Points, in no order, along strands that fork, close into loops and pass close to each other.
Two points are linked if the straight distance between their rows is under 42. Some points are linked to none.
j_867: [-22 -13 -18  -8 -18   6  -6   9 -15  -9  -4  -1 -26   9 -12 -27  23 -12
  -1 -15]
j_267: [ 12   0  -4   5  13 -20  14   1   7   2 -10   5  -1   1  14 -12  -8   9
  -1  13]
j_931: [-19 -16  14  -2 -16  10 -19 -16 -20   2  13  -2  22 -21  -7 -13  14  -9
  -7 -21]
j_12: [  0  -9  18  -4  -1  13 -12 -19 -14   7   9  -7  25 -31  -5  -5  10   0
   1 -14]
j_284: [  2  31 -26  20  13  -4  13   3   1   3  -2   7 -28  18  10   5 -18  15
  10  25]
j_566: [  0 -11  25  -6   3  -2   2  11  -2 -16   3   2  -3  26 -28   2  24  -6
 -11  11]
j_425: [  4  18 -22   8   8   9  -1  -1   5  16  10  -4  -7 -11  20  12 -30  12
   3 -15]
j_220: [-14   9  -5  15   7   0  -2  18 -18 -17   4   4 -28  28 -13 -21  28  -1
 -11  13]
j_984: [-13  14 -19  18  10  -4   0  15 -15  -7  -5  11 -21  16   7 -18  19   2
  -8  10]
j_590: [ -7  -6  -5  -6 -14  -9   8   2 -10  -1   9   8 -11  22 -25  17  17   8
  14   4]
j_168: [ 10  20 -10  14   8  -6  21   0   0  12   7   9  -8  10   4  -2 -27  14
   5  25]
j_817: [ 10  13 -11   1  15   0   3   6  25  12 -13 -10  -6  -2  20  11 -40   4
  16  15]
j_781: [23  4 32  3  5 -5 11 -8 22  0  6  5 29  0  8 11 -5 -4 -6 16]
j_133: [ -1  24 -25  12  12 -11   7  11  -4 -15 -11   8 -29  26   2  -6  18  10
   2  18]
j_821: [ 12   1 -19  -6  12  -1  11  11   3  -9  -8   0 -32  18  -2  -1  20   7
   4  -9]
j_216: [-16  -8  20  -5 -11   0 -12  14  -5 -20  -2   4   1  19 -24  -5  20 -22
  -4   8]
j_588: [  8   2  -3   1  22   7  -5 -11  29  19  -9 -24   4 -24  21   5 -58   8
   8   6]
j_423: [ -5   2   0  -7   2   1  -7  -9   2  15 -13   5  35 -22   3 -13  -3   5
   6  -6]
j_249: [-13   4 -29   1  -4  14  -6   0 -19  13  -6  11 -11 -10   7   6   4   4
   3 -18]
j_378: [ 20  -7  11  -8  13  -1  13  -6   8  12  -1 -13  12 -19  -1  -3  -3  16
  13  -6]
j_654: [ 22   3  16  -8  -6   5  19  -4  12   2  -3   4  11  11 -16  28   1  -3
   5  18]
j_14: [-14   6 -11   7 -19 -23   3   8 -10 -14  10   9  -1  23  -8 -25  23   2
 -11  12]
j_78: [ 16  -2  10  -1  16   6   9   1  12   3 -13  -5   0  -7   8  33  -2   2
   8   6]
j_268: [ -4  10   2   1  -1   0  -7 -11  11  10   0   8  33 -17  17  24 -11   3
   7  -7]
j_147: [ -2 -23   7 -11 -24  -6  -1  -2 -14 -13   9  -1  -5   7 -17  -8  21  -8
 -13 -14]
j_672: [-11  -3  -1  -6  11  -8  -1  -1  -4   9  -7   2  20  -9  -5 -26   8  12
  10  -6]
j_148: [-21 -23  20 -13 -12   5 -15  15  -5 -31  -9 -10 -21  21 -32 -11  12 -29
  -7   5]
j_508: [16 -2 28 -3  0 -9 12 -9 10  4  8  3 30  0 -6 -6  5  0 -1  7]
j_351: [ 28  19   3  -6  -6   7   7   4  22   3   7  -6  13  -5  15   8 -19   2
   0 -12]
j_170: [ -4 -11  -1  10   6 -15   2  10 -11  -4   5   1  -4   1  12 -19  18   4
 -16  -4]
j_88: [-33 -25  21  -6 -28  10 -24   3 -14 -23   7 -15 -10   2 -21 -16   0 -33
  -2 -13]
j_188: [-27   3   0  12  -9  -3  -7  18 -17 -25  16   2 -20  32 -24 -23  28  -9
 -13  12]
j_301: [ 13  13  -3   5  19  10   8  12   6   8 -15   0  -9   3   9  17  -5   0
   4  13]
j_666: [ -5  19 -21  12   6  -5  -1  -4   3  18  -8  14   7  -7  18   4 -36   8
   2  14]
j_721: [ 11 -15  35  -9 -21  13  -1 -13  -9 -11   7   2  11   1 -21  18  17 -22
 -10  11]
j_688: [ 10 -15  -3 -10   1   2   5   7 -10  -6  -4  -4 -25   8  -5 -10  23   1
  -4  -9]
j_776: [  2 -13   7 -15 -18   2  10  -5  -6   0   2   1  -1   8 -27  22  13  -2
  10   0]
j_481: [-14  11   2  -1 -24 -14   2   1  -9  -6   8  17  15  20 -20 -20  14  -6
   3  16]
j_871: [ 24 -14  11  -1  19  -1  13   4   0  -5  -6  -4 -18   4   0  23   8   5
  -7   4]
j_964: [  2   1 -21   3  18   6  -1   1  -3  15   2  -3  -8 -17  18  -6  -8  18
   3 -23]
j_266: [ 14 -15  33  -4   1  12 -11 -21 -11 -12  -1 -15  17 -28  -2  21  22 -10
  -2  -4]
j_160: [  0   3   5   8  10 -16   6   7  -1   0  -4  11   4  11  -2  -8   6   6
   1  18]
j_399: [ -8   5 -39  14  24  -9   5  -2  -6   6   1   6 -31   5  24  -9  -1  19
   8  -9]
j_465: [ 21  -8  32  -9 -15   7   9 -19   6  -5   1   3  22  -1 -16  30  12 -12
  -1  11]
j_616: [ 12  14  16   2   7  17 -13 -22  19  10   0  -4  42 -35  21  10 -26  -2
  -4  -4]
j_626: [ -1 -19  11   5   1 -13  -5  -3 -10  -6  -3   4   9 -11  13  -6  17  -4
 -15  -5]
j_928: [ 11  12   2  -4 -17   2  -5  12   1  -9  -1  10  11   7   6   8  17 -11
 -10 -10]
j_123: [ 16  12  -1  -8 -17   5   1  -2   4   3   6   4  15  -8   9  12   4  -4
  -3 -16]
j_354: [-15   3 -24   3  17  -2  -9  -1  -3  13  -8   4  15 -17  10 -32   3  16
  -2 -17]
j_966: [-16 -22   5 -14 -16   3 -14  13  -7 -21 -15 -11 -21  12 -19 -24  20 -22
  -6  -5]
j_970: [-22  -6 -13   1 -23 -10  -4   8 -14  -8   9   5  -7  10  -5 -29  22  -8
 -12  -8]
j_460: [-19   1 -12   4  -6  18 -16  -1 -21  13   1   8   8 -18   3   3  10  -2
  -6 -21]
j_298: [-37 -17   5   1 -27   5 -17  11 -12 -20  16 -12 -14   7 -21 -35   9 -24
  -6 -15]
j_189: [ -3  21 -15   2  14   3  -7   1  35  19  -1 -20  -8  -1  19  17 -61   6
  21  13]
j_61: [-47 -18 -14   0 -22  -6 -13  12 -10 -20   5  -8 -20  12 -23 -46  11 -15
   2  -5]
j_100: [  4 -12  18 -14 -26   0   1  -6 -10  -6   7   5   8   5 -17   7  16 -13
  -5  -2]
j_701: [ 10 -32   9 -17  -8   1   1  -1 -13 -11  -2 -13 -23   5 -18  -9  20  -5
  -7 -12]
j_632: [  1   5 -25   3   1   0   8  -6 -15  15 -10  14 -10  -6   6 -20  -9   8
   0   8]
j_768: [  1  -2  17  -3  -7 -11   8  -2   0  -1   3  14  20  10 -16 -17  11  -5
  -1  17]
j_819: [ 12 -22  21  -1   2  -6  -5 -11 -11  -7  -3  -5   9 -19   6  12  18  -5
  -9  -7]
j_473: [-21 -18 -23 -11  -7  -4  -2   7 -11 -13  -4  -4 -39  25 -18 -19  28  -4
  12 -10]
j_184: [  2  22 -18  10   9  -6   2  12   7   4  15  -1  -6   4  17  18 -14  16
  10 -10]
j_778: [  9  19  -2   1   9  11  -9 -13  19  20   0  -4  31 -28  19  -4 -44   8
  -4  -7]
j_921: [  6 -10 -11   6  14 -18   7   4  -6   2  -5   3 -11  -4  20 -13   5  12
  -6  -3]
j_954: [ 30   2  -7  -3  10  -9  19   4  21   0   3  -9 -17  12  13  19 -20  13
   1   1]
j_806: [ 11   5  18   2  -2  14  -2 -19   5  11   3   1  31 -25  12  22 -12  -2
   0  -1]
j_898: [ 29   0   2   0  22  -7  21   5  15  -5   1  -2 -22  22  -2  25  -7  13
  -5  11]
j_23: [-23  -7   7  -2 -17  -7 -10  19  -8 -36  16  -1 -22  38 -32 -20  20 -18
 -20   2]
j_374: [ -5  13 -14   8  29  16 -11  -7  14  25 -10  -7   5 -24  21   8 -49  11
   8  -2]
j_52: [  9  12 -16  -1  22   8   5   4  14  13 -27  -2 -13  -5  17  13 -19   7
  16   8]
j_257: [-23 -19   6  -9 -31   2 -12  -6 -17  -5  15  -2   6  -5 -15 -15  17 -13
  -3 -19]
j_557: [  7  -5 -11  -2  30   8  -4 -11   3  14  -8 -12  -2 -30  21   9 -11  18
  10 -20]
j_223: [  7  20 -24   4  11   2   3  19   6  -7 -10   5 -22  13  11  -1  10   9
   7  -6]
j_338: [  8 -12  17 -10   4   5   3 -11  -6   9  10 -10  11 -19 -17 -10  11   9
  10 -14]
j_64: [ 12  16   5   9   4  -9  15  -1  15  10   9   7  13   5   8   9 -26   6
   4  19]
j_224: [ 20  -2  31   1   0  17  -1 -21   7  -3  -1 -11  25 -27   5  38   7  -7
   3   4]
j_724: [  0  13  -7  13   6 -14   3  13   5  -4  11   6   0  14  16  32  -1   9
   4   0]
j_382: [ 15  -8  28   0   4  -4   2   3   0 -14   5   5   5  15  -6  17  19  -6
 -18  10]
j_248: [-11   1  -3   0  -5  11 -14  -9  -9  11  -4  10  22 -23  13  16   0  -1
  -5 -19]
j_198: [ -7   8 -15   3 -16  -5   2  -4 -17  12  -6  20   2   2   2  -6  -3  -1
  -3  12]
j_255: [ 35   8   7  -2  -3  -1   8  -1  26   1   7 -13  -3  -1  23  25 -30   2
  -5   0]
j_828: [-27  12 -44   4   0 -10  -1  -4 -14   2  -6  10 -19   8  -3 -27  16  17
  16  -1]
j_217: [ -6  14 -11  -1  14  13  -9 -12   8  21 -13   5  32 -30   3  -7 -24  11
   1 -11]
j_567: [ -1  10   4   3  15   7  -6  -5  40  25   1 -32   2 -11  17  16 -64   1
  15  17]
j_874: [  4   4 -11   1   3   7   5  -8  -6  22 -18  12   6 -20   7  -4 -22   4
   2  10]
j_846: [-31 -22  21  -5 -31   4 -19  12   0 -40   9 -11 -19  21 -29 -16  -4 -39
 -11  -6]
j_612: [ -3   4  -5   3  -3 -10   6   1  -3   5  10   9   4   8  -2  24   7   7
   9   0]
j_244: [ 18   8  19   3   9   0  13  -6  24  12   2  -6  23  -9   9  17 -26   0
   7  16]

A tip is a point with one link. Name the tips that can be reached along the links from each point below, in the order of the rows.
j_964 -> j_378, j_654, j_23, j_557
j_874 -> j_666, j_198
j_52 -> j_928, j_374

A piece is all that can be reached along the links. How many separate loops has the piece of each point below (a circle has one, a figure eight two, a Y none), and how many tips (points with one link)?
j_255 -> loops 0, tips 2
j_216 -> loops 0, tips 6
j_666 -> loops 0, tips 2
j_590 -> loops 0, tips 4

Name the points in between on the shortest way along the links from the first point to the second, in order.
j_566 / j_168 -> j_216, j_148, j_966, j_867, j_970, j_14, j_481, j_768, j_508, j_781, j_244, j_64
j_688 / j_184 -> j_701, j_147, j_100, j_776, j_590, j_612, j_724
j_266 / j_148 -> j_819, j_626, j_170, j_921, j_267, j_160, j_768, j_481, j_14, j_970, j_867, j_966
j_188 / j_776 -> j_220, j_984, j_133, j_223, j_821, j_688, j_701, j_147, j_100
j_78 / j_374 -> j_301, j_52, j_817, j_189, j_567, j_588
j_928 / j_588 -> j_123, j_351, j_255, j_954, j_898, j_871, j_78, j_301, j_52, j_817, j_189, j_567
